Points, in no order, along strands that fork and pass close to each other.
In the rows, zero is written as 128.
Points whose rows are less than 110 apart are linked; no others are. Some points are linked to none.
Z_914: [184 118 156 172 112 118 120 142 129 134 100 109 102 171 142 118 132 146
 109  97 138 119 129 105]
Z_110: [126 122 115 106 132 125 117 111 136 127 111 109 115 143  96 104 152 159
 153 143 151  78 135 141]
Z_268: [101 123 151  95  75 126 125 124 104 107 137 131 148 125 113 154 111  99
 142 120  81 109  83 137]
Z_88: [170 103 175 111 120 124 125 126 127  92 116 119  94 161  84  64 135 113
 142 104 176 115 118  95]
Z_645: [129 113  92 101 146 132 135 130 155 121 102 104 162 108  90 113 166 168
 119 123 148  98 138 129]
Z_98: [182 105 167 136 131 145 151 153 110 135 172 109  83 170 143  92  95 127
  71  97 136 177  86 122]
Z_785: [ 32 173  62 100 161 139  81 121 121 124 109 141 196 102 125 197 172 173
 109 179 156 145 188 164]
Z_769: [172  93 122 151 142 107 124 132 166 158 117 112  94 143  89 107 145 140
 109  75 177 149  99  72]
Z_75: [ 93 143  89 103 140 124  97  96 130 136 125 109 113 178 105 133 157 155
 162 164 124 121 135 127]
Z_540: [193 110 161 186 166 121 110 106 138 195 113 144  54 212 142 103 152 102
 109  73 185 157  77  84]
Z_778: [107 134 120  90 100 108 121 148 117  97 149 153 132 109 147 102 169 125
 213 129 118 104 184 148]
Z_428: [197 104 163 147 144 139 153 164 118 134 192 139  77 123 127  88  93  86
 104  87 137 188 109 110]
Z_80: [171 125 123 165 157 136 161 122 128 110 117 105 129 110 100 113  64 146
  75 103 143 141 105 113]
Z_222: [161 121  95 151 153 128 143 110 155 179 114 103  96 153 102 111 125 131
 118 114 138 141  81  84]
Z_298: [ 56 144  86  86 174 152 107 155 141 106 145 118 175 124 119 131 168 179
 142 152 157 118 178 130]
Z_674: [ 96 144 104 114 122  92 130 119 113 140  88 125 162 157 133 180 127 150
 123 148 117 105 154 112]
Z_330: [144 120 138 164 115 151 157 159 136 130 140 129 115 102 154 127  89 144
 113 127  91 147  84 135]
Z_233: [117 108 168 122 107 149 148 139 125 129 148 155 115 124 183  87  82  72
 129 111  66 105  90 160]
Z_2: [ 53 180  90  67 152 190  96 126 134 116 149 118 163 107 109 133 198 134
 159 152 148 121 177 133]
Z_199: [147 143 161 162 121 139 165 150 128 180 162 122  81 177 168  99  98  91
  55  89 134 179 110 107]
Z_437: [164 140 161 155 105 107 125 132 131 182 123 123  84 199 151  93 114 122
  95  94 116 163 115 110]
Z_536: [162 109 149 146 118 113 121 156 136 154 140 133 118 140 152 109 101  79
 124 136  74 107 147 122]
Z_445: [163 105 129 148 137 108 130 136 128 128 124 122 118 164 114 109 136 182
 135 114 144  93 129 140]
Z_149: [ 94 123 148 117  80 138 122 130 135 123 149 123 134 105 160 133  96  70
 126 113  62 104  69 172]
Z_605: [ 77 181 139 113 119 120 118 118 126  85 121 140 143 161 126 143 164 133
 177 151 112 108 188 119]
Z_237: [123 126 114 131 121 125 155 144 134 152 114 128 128  80 165 156  64 129
 115 134 102 115  89 137]
Z_877: [185 116 150 161 167 104 125 126 141 121 123 122 119 185  81 152 108 155
  74 126 163 155 104  93]
Z_39: [122 141 126 121  83 117 156 109 103 142 164 194 124 149 137 113 143 104
 201 138 107  91 151 116]
Z_328: [ 62 157 117  99  92 105 107 129 141  99 104 138 159 119 137 160 100 130
 156 176 144 111 127 150]
Z_128: [ 91 169 138  99  94 122 139 115 126 102 146 177 137 136 130 114 171  90
 206 155 105  97 177 123]
Z_819: [119 124 105 131  90 107 114 121 104 154 131 146 117 176 135 119 118 114
 172 139 107  88 141 118]
Z_728: [ 84 168  85 121 183 160  91 118 112 117 125 108 134 141  84 149 187 130
 114 177 166  74 182 149]
Z_447: [161 124 135 159 168  93 119 112 142 119 124 127  97 203  97 157 137 160
 131 114 160 163 128  65]
Z_882: [112 136 112  75 115 122 121 134 105  83 142 133 138  87 134 133 152 156
 186 161 137  97 181 182]
Z_766: [164 132 120 172 138 136 135 131 126 190 149 109  27 170 143  95 128 134
 114 104 145 185  59 106]
Z_647: [114 147  90 134 134 136  95 104 170  94 134 118 135  83  98 144 139 169
 170 157 106 117 154 176]
Z_211: [155 131 108 120 106 126 158 118 134 144 173 116 116 150  77 119 162 121
 143 108  98 126 118  84]
Z_309: [153  91 146 179 147 173 141 168  84 212 151 129  51 144 188  90 110  96
  68 129 152 161 104 144]
Z_717: [143 127 158 140  92 137  98 131 133 152 110 115 136 140 152 126  90  91
  89 133  70 141 128 128]
Z_990: [149 140 159 195 134 128 146 167 143 200 137 159  36 188 158  75 141  69
 113  74 115 181 101  76]
Z_696: [172  76 154 120 133 120 151 129 118 111 119 117 140  47 120  90 125 179
 131 129 143 143 113 125]
Z_770: [117  87 145  99 121 120 153 143 140  91 122  92 147  75 101 100  90  94
 105 124 120 106  99 133]
Z_681: [153 100 165 122 123 124 164 170 119 118 172 140 120  58 172 114  90 123
 141 114  87 149  99 125]
Z_608: [152  89 138 137 122 128 144 109 148 127 100 119 157  81 134 102  97 169
  96 133 124 123 105 169]
Z_842: [111 132 129 102 128 119 117 119 142 107 117 132 207  63 138 176 105 134
 142 143 113 121 163 176]
Z_561: [201 112 169 186 140 150 103 131 119 196 121 126  49 202 164 121 124 106
  80  62 167 199 113 113]
Z_491: [124 104 140 119  94 125 169 144 116 124 143 142 137 119 150  94 116  81
 182 103 115 104 111  76]
Z_576: [ 74 115  98  97 153 130 117 124 140 114 118 117 195 116 102 159 154 165
 126 144 137  88 149 155]
Z_925: [140 136 152 130 103  92 122 137 151  91 128 129 147 115 125 107 112  88
 139 135  86 112 158 119]
Z_34: [140 130  99 146 129 126 150  93 121 133 117 108 109 127  91 138  97 150
  81 123 122 131  91 117]
Z_90: [ 64 155 104  63 134 134 114 109 109  73 133 135 195  37 130 172 169 161
 152 145 138 137 140 197]
Z_394: [160 123 139 154 146 148 157  95 139  72  97 117 142 133  93 146 118 132
 121 140 143 115 157 119]
Z_387: [135 138 136 122 132 118 138 144 118  83 124 134 155  73 130 151 108 115
 149 134 112 130 174 129]
Z_226: [135 152 119 138 152 111 146 109 140  90 126 111 122 187  95 152 191 179
 141 131 163 134 149  72]
Z_439: [105 142 142  71 136 127 118 117 116  67 127 133 204  44 155 179 157 102
 164 147 125 125 158 196]
Z_76: [ 66 179 108 102 175 175 100 112 122 119 121 110 141 155 110 134 228 139
 148 154 145 102 195 118]
Z_302: [180 121 129 150 161 123 162 130 136 101 112 121 158 106  83 125 114 157
  89 108 163 133 156 108]
Z_27: [100 129 137  85  87 118 117 127  90  76 139 132 174  78 145 185 106  69
 144 108  93 118 100 182]
Z_12: [ 36 162  73  95 182 129  88 101 147 103  80 150 210 128 104 183 162 192
  80 192 152 141 149 184]
Z_579: [141  93 123 146 109 116 105 130  98 161 101 137 138  97 127 157  93 164
  74 177 117 139  78 145]
Z_515: [133 134 129 140 166 156 128 111 137  92 123 122 158 131  92 150 169 164
 146 146 159 122 182  90]
Z_7: [ 99 115  97 122  99 106  92  98 127 161  90 125 155 104 133 159 109 153
 112 170  97 144  99 142]
Z_806: [148  80 166 112 108 118 176 150  83 141 155 150 120  74 176  98 109  83
 180 118  84 111 112 126]
Z_239: [ 87 154  93 121  94  95 107 113 149 164 110 150 131 114 156 179 106  99
 130 145  89 131 113 149]
Z_827: [178  76 164 180 151 138  90 151 128 189 111 102  82 185 172  89 102 129
  56 103 143 189 114 102]
Z_351: [114 154  85 147 125 118 140 127 155  92 121 115 134 110  90 167  98 161
 110 137 102 119  96 148]
Z_457: [110 153  94  92  85 103 115 117 132 133 129 135 163 144 137 173 154 151
 146 133  99  93 174 159]
Z_423: [216  97 140 169 144 128 122 118 149 177 121 134  70 156 126 113 145 122
 130  59 194 154  79  79]
Z_370: [ 69 169  92  92 173 173  86 108 121  79 143 133 198  49 131 186 190 135
 139 160 156 141 172 202]
Z_922: [ 57 113  81 107 146 125  90 114 154 119  79 133 217 112 118 179 113 144
 117 143 130 106 127 166]
Z_511: [134 128 138 151 127 103 141  88 145 113 127 131  95 181 108 117 128 123
 159 133 157 162 114  52]
Z_995: [142 122 167 146  98 169 161 166 102 195 156 138  66 156 192  75  99  80
  93 109 123 153 106 129]
Z_164: [117 143 124 122 153 128 159 150 118  78 134 118 163  91 116 151 159 162
 156 122 151 118 192 123]
Z_208: [121 130 130 136 101 139 167 131 119 127 161 171 125 125 152  82 100  46
 169  86  77 112 117 116]
Z_783: [172 102 149 121 113 116 173 127 119 108 143 125 114  69 162  86 106 146
 159 123 152 156 108 136]
Z_314: [175 102 149 142  96 120 157 150 102 147 118 108 115 133 139  82 129 119
 107  69 130 111 130 115]
Z_847: [ 28 180  87  97 199 186  70 125 151  93 105 129 188  86 122 173 181 150
 125 163 151 135 191 180]
Z_606: [170  88 144 181 143 138 101 154 114 183  96 105  89 138 161  89  84 151
  50 144 134 152 119 150]
Z_891: [152 133 158 145 134 114 139 108 158 151 144 144  63 194 108  81 124  84
 149 130 147 124 107  80]
Z_252: [115 166 111 129 100 121 113 115 158  91  99 106 144  88 114 126 125 161
 112 149 108 124 131 151]
Z_364: [ 94 142 121 114 104 115 118 132 133 138 107 149 140  81 163 163  66 106
 142 161 124 102  99 171]
Z_732: [125 133 129 100  99 127 147 125 111 107 156 119 140 112  92 140 153 124
 142 102 111 105 127  99]
Z_839: [ 51 165 140  78 126 127  77 130 135  81 118 133 162 144 131 165 144 124
 170 172 126  96 173 157]
Z_169: [182 115 134 138 125 131 170 129 120 137 167 143 106 124 104 119 117  88
 130  96 109 152 106  87]
Z_956: [126 130 130 125 108  99 129 123 109 161 131 141 136 192 126 156 135 139
 119 157 118 101 134 104]
Z_980: [160  94 131 172 140 155 123 144  88 191 156 133  26 160 134  79 118  92
 110 115 165 155  81 117]

Follow the links from the first point to the second, and from the first to the third. Name the last point that the two ways share.
Z_298; Z_732; Z_766 => Z_199
Z_445; Z_579; Z_128 => Z_364
Z_75; Z_128; Z_696 => Z_681
Z_877; Z_12; Z_540 => Z_515
Z_309; Z_298; Z_806 => Z_199
Z_891; Z_252; Z_717 => Z_515

A fork is a point with three links. Follow the links from the first point to the second and name the forks in between, in order.
Z_2; Z_681 => Z_576, Z_110, Z_914, Z_199, Z_268
Z_681; Z_645 => Z_268, Z_199, Z_914, Z_110
Z_34; Z_439 => Z_515, Z_387
Z_252; Z_606 => Z_34
